Each row is a point on a tangle of strands that fork and nearly touch. The rows are in no order.
(in the rows, 100 means zero)
Points whose rows are less than 44.4 apart are linked; no others are. Some points are linked to none.
Z_877: [106 100  74  89  93 111  73 101 100 123  98 127 102  95  93  61  95  97
  90  77 111]
Z_899: [ 86  85  95  83  95 107  87  93 106 124  94 123 120  92 100  74  88  85
  89  93  98]
Z_315: [108 104  85  98  95  90  84 118  81  92 133  79 109  93 104 104  83  96
  91  81 119]
Z_167: [ 65  80  87  80  94 100  85  97  96  95 114 120 110  99  92  61  88  93
 103  78 107]
Z_224: [ 92  95 112  94  73 117  86  95  90 101 114  91 123 102  82  88  99  98
  95  88 103]
Z_430: [136 105  96  95 118  91 107 101 107 120  83 115  78 107 109 125 117 119
 115  96  90]
Z_278: [124 100 106  94 104  97 110 111 111 115  84  99  89 107 103 126 116 112
 114 101  92]
Z_216: [116 103  90  99 124  97 107  87 102 120  72 120  78  97 113 122 108 110
 112 109  80]
Z_509: [ 73  98 115 112 103  98 128 113 110  87  82  92  91 102  98 108 104  96
 108 124 100]
Z_276: [147 124  87 103 101  93  90  91 107 106  96 118  84  97  92 108 109 103
  81  90 105]
Z_310: [ 78  91 103 113  98 103  94 103  94  88 118  74 113  95  91 109  89  95
 103 108  95]
Z_53: [ 84  91  90 108 119 103 113  93  99 122  78 110  96  99 122 105  99 110
 112 116  80]
Z_240: [103 102  89 100  94 117  89  88 111 122  90 112  93 102  85 101 107 116
  96 111  89]
Z_383: [ 93 101 110  97 105 105 118  73 118  95  75 116  84 102  95 106 116 117
 101 126  90]
Z_176: [105  88 123 102  97 101 123 136  88  92  91  72 113 111 114 112  94  91
 112  98 103]
Z_784: [ 71 107 128 113  84 108 117  98  89  99  94 104 111 104 101  84 102  89
 108 107 103]
Z_783: [ 50  85  92 106  85 104 103  83 116  98 115  98 106  90  81  77  93  98
  95 105 113]
Z_265: [104 102  95 104 118 108 122 110  84  98  78  86 106 113 129 112 109 100
 110 113  90]
Z_263: [155 107  79 108 108  77 104  96 105 109 118  85  87 100 110 125 123 119
  90  90 117]
Z_828: [109 111 105  91 115  95 122 113 103  76  77  93  75 104 116 122 104 108
 105 114 104]
Z_990: [110 119  93 102  90 106  74 100  82 107 117 114 109 105  89  73  99  89
  93  73 101]
Z_601: [ 71  96  86 106  93 104 106  81 121 102 103  99 102  87  88  88  91 101
  85 123 114]
Z_79: [101  95  96 103 133 100 119  85 102 109  72 113  85  95 120 117 107 102
 113 126  75]
Z_568: [133  89 113  95 128  97 120 107 110  81  82  76  95 116 116 129 114 114
 109 113  85]
Z_12: [147 117 107 100 115  80 118 104  91  77  98 100  67 109 109 130 122 115
 111  92 114]
Z_715: [107 100  69  94  96  97  81 111  95 100 123  91 102  93  92  99  90 104
  92  82 112]
Z_435: [ 99 110 120 113  99  92 103 125  89  79 106  84  92  96  99 114  86  89
 101 102 102]
Z_905: [112  91  83  82  96  94  83 106 101 124  96 108 109 106 113  86  88 108
  95  89 100]
Z_540: [ 52  80 113 110  90  99 114  77  99 104 119 108 126 101  96  73  92  81
 102 103  98]
Z_945: [ 84  96  82 115 111 105  96 104  90 111  94 103 104 107 108 108 102 108
 110 111  83]
Z_777: [ 93 114  85 112 105 101  89  89 100  91  96 105  93  95 103 102  92  98
  86 119  83]
Z_468: [133 109 115 101  99  81 100 116 102  93 102  90  89 107 111 120 100 113
  97  96 103]
Z_271: [115  90 118 104 108  95 113 129 104  93  97  60 109 108 107 125  96  99
 108 104  96]
Z_569: [134 110  93 111  90  89  74 105  97 106 122  95  98 110  99  97 103 120
  89  83  97]
Z_112: [102  93 113 109 119  97 122 123 115  93  85  77  97 105  95 133 101  95
 112 116  92]
Z_773: [ 85  95 105  90  94  98  96 113  98  97  99  93 112 100 109  91  86  95
  98 100 103]
Z_154: [121  91  76  96 113  97  95 109 100 137  88 100  97 102 120 115 102 115
 108  95 100]
Z_989: [ 95  89 124  90  81 108  88 102  86  86 119  75 119  93  92  95  89  97
  94  88 103]
Z_678: [ 86  89  73  79  99 108  75 102  95 113 109 128 105  96  93  57  91  85
 101  68 107]
Z_231: [ 72  90  86 109  92 109  90  89 104 119  97 115 103 100  93  78  98 109
 103 102  91]
Z_197: [ 80  95  90 112  96 107  87 103  94 115 106 105 111 107  95  95  97 105
 108  95  88]
Z_963: [155 113  91  96 106  88 105  87 107  93 104  96  82  98 101 130 124 120
  91  93 109]
Z_603: [ 61  82 103 113  97  92 121  75 112 112 107 105 124  96 103  81  92  87
  96 121 103]
Z_598: [ 80 115 120 101  86  96  83 109 100  84 104 100  89  90  87  77  88  96
  96  98 105]
Z_448: [143 107 105 118  99  70  92 109  94 101 118  90  91 112 106 112 106 119
  96  89 100]
Z_749: [ 95 101  97  92  90 102  71 103  81  94 122 114 111  97  80  67  96  81
 101  61 105]
Z_765: [ 70 111 117 109  85 107 106  92 100 111  96 117 107  99  91  75 104  87
 100 102 106]
Z_780: [ 67  99 129 120  89  97 127 102 101  92  92  95  96 104  98  85 100  95
 109 118 104]
Z_304: [ 82  86 132 111  97  99 116 104 107  76  99  70 110  93  98 110  87  93
  96 125  93]
Z_195: [ 87  92 114  85  86  97  73  99  82  83 135 104 110  92  77  73  92  74
 106  57  99]
Z_427: [126 101  98  91 132  87 121 102 107  86  76 109  78 101 121 131 108 104
 112 116  92]
Z_527: [109  97  88 109 100  99  96 126  94 116 109  81 111 109 102 121 102 108
 118  87 105]
Z_515: [141 112  76 100 132  93 108  91  94  94  95  97  88 102 126 134 115 107
 103 104 104]
Z_434: [127 116 101  83  98 100  94  97 100 104  93 105 105  99 106 104  95  98
  83 103 103]
Z_298: [143 110 119  88 119  92 126  96  96  67  91 103  81 109 105 137 121 109
 110 102 100]
Z_24: [109 122  87  99  93 114  80  93 113 106  92 119  86  89  76  78 101  96
  76 102 107]
Z_446: [ 61 100 105 106  90 102 100  85 109 114  96 125 104  97  89  52  99  88
  98  96 106]
Z_274: [126 111  89 104  90  97  74 106  93 113 113 112 104 104  95  81 102 112
  94  76 105]
Z_449: [113 110 119  85 116 101 130 100 103  62  80  98  76 106 103 132 114 104
 109 113 100]
Z_937: [126 100  75 108 102  91  96 117  93 128 109  95 104 107 116 110 109 110
 110  81 110]
Z_595: [102 118 102 117 100 108  90  99  85  89 103  93 101 105  96 107 100 104
  99 111  90]
Z_61: [ 95 103  73  96  93 110  76 103 103 107 111 103 105  90  88  92  85  96
  86  93 114]
Z_245: [ 86 106 108 118  98 109 100  95  97  86 101  83 101 101  95 117 103 104
 102 122  90]
Z_220: [ 69  94  99 113 100  95 121  78 124 101  97 102 103  95 101  97  96  94
  94 131 105]
Z_907: [ 89  92 110 112 118 103 139 106 116  92  75  95  89 101 101 128 110  93
 114 129  93]
Z_567: [ 61  79  93 108  91 106  95  89  99  93 122  84 116  93  83  96  92  92
 101 105 103]
Z_461: [103 112 114  93  75 117  89  95 103 100 107  87 107  94  84 102 104  97
  83  97 110]
Z_611: [ 77  99  78  91  90 112  89  94 117 108 103 101 108  86  87  88  87  92
  85 108 117]
Z_902: [127 112  89 105 119 100 116 113  84  96  95  85  97 108 127 127 110  98
 104 105 101]
Z_621: [109 111 126  99  99  87 103 120 102  83  94  91  85 102 100 114  91 101
 104 105  95]
Z_725: [ 52  76 106 101  85 100 118  70  99  98 125 121 126 105  93  57 102  80
 102  89 109]
Z_345: [ 89  82 116 100  97 110 123 123  88  99  85  83 116 115 119 100  98 100
 112 104  97]
Z_761: [112 106  96  90 105 107 108  81 112  93  81 105  88 103 108 114 110 115
  92 122  88]
Z_797: [ 96 114 124 106  83  97  75 114  92  87 119  91  92  95  81  83  87 100
  99  76 112]
Z_41: [ 62  85  96  98  87 103 104  74 103 109 113 131 114  93  89  50  99  79
  94  89 108]
Z_628: [126 127  99  95  97 103  85  96 109 107  93 121  89  96  95  90 102  98
  78 100 104]
Z_252: [ 73  78 116  87  84 105  94  96  85  78 126  88 119  93  90  85  85  79
  97  83  99]
Z_844: [ 72  76  89  80  97  94  84 100  79  90 122 114 116 106 100  73  90  88
 110  77  93]
Z_850: [ 99 120 100 101  88 108  72 105 113 104 103 115  90  85  72  71  96  99
  87  89 105]
Z_742: [112 100 100 102 101 101  99 118 109 120  95  87 102 104  98 125 107 106
 111 101 102]
Z_217: [115 106 107  86 106 109 109  93 103 102  84  97 105 102 115 113 103 103
  92 116  92]
Z_44: [ 98  94 137 102  84 111  99 112  92  85 106  60 109  94  94 110  90  98
 102  97 105]
Z_349: [ 73  74 107  75  87  97  83  94  80  76 129 104 115  98  87  78  94  76
 106  63  94]
Z_587: [ 82  96 100 106  97 112 122  70 114 123  76 111  95  98 100 100 113 109
 100 124  93]
Z_371: [147 120  82  92 113  89  97  80 110  98  97 120  70  94 103 124 116 111
  92  93 106]
Z_523: [ 89  92 107 102 107 104 121 111  90  92  83  93 108 109 126  98  99 100
 106 117  90]
Z_155: [140 105  86  84 136  89 118  88 101  89  83 112  77  98 123 136 115 108
 111 103  99]
Z_592: [106 102 104 104  95  88  88 121  92  86 118  78 103  93 103 114  83  93
  99  92 110]
Z_744: [ 80  98  96 111  94 111 100  83 108 126  84 116  99 103  93  94 110 106
 103 115  87]
Z_966: [111  88  72  90 109 107  86 100 109 136  92 106 104  95 113 101  95 111
  93  97  93]
Z_214: [ 88 107 104  98  88  95  71 107 106  92 106 115  99  90  77  74  85  91
  87  97 101]

Follow the links from the first point to the second, and from the first to the third. Name the last point that the two ways share.
Z_371; Z_430; Z_797 -> Z_628
Z_598; Z_278; Z_263 -> Z_628
Z_567; Z_41; Z_44 -> Z_601
Z_844; Z_310; Z_765 -> Z_601

A fork is a point with three links. Follow the links from the first point to the second and name the forks in between, in order.
Z_220; Z_844 -> Z_601 > Z_349
Z_592; Z_777 -> Z_601
Z_844; Z_621 -> Z_349
Z_217; Z_742 -> Z_744

A fork is a point with three links, a tip a point with one. Leave the first point through the second and follow the links. Name the first fork or tip that comes.
Z_41; Z_446 -> Z_12
Z_53; Z_79 -> Z_905
Z_509; Z_780 -> Z_601
Z_468; Z_448 -> Z_349
Z_937; Z_527 -> Z_744
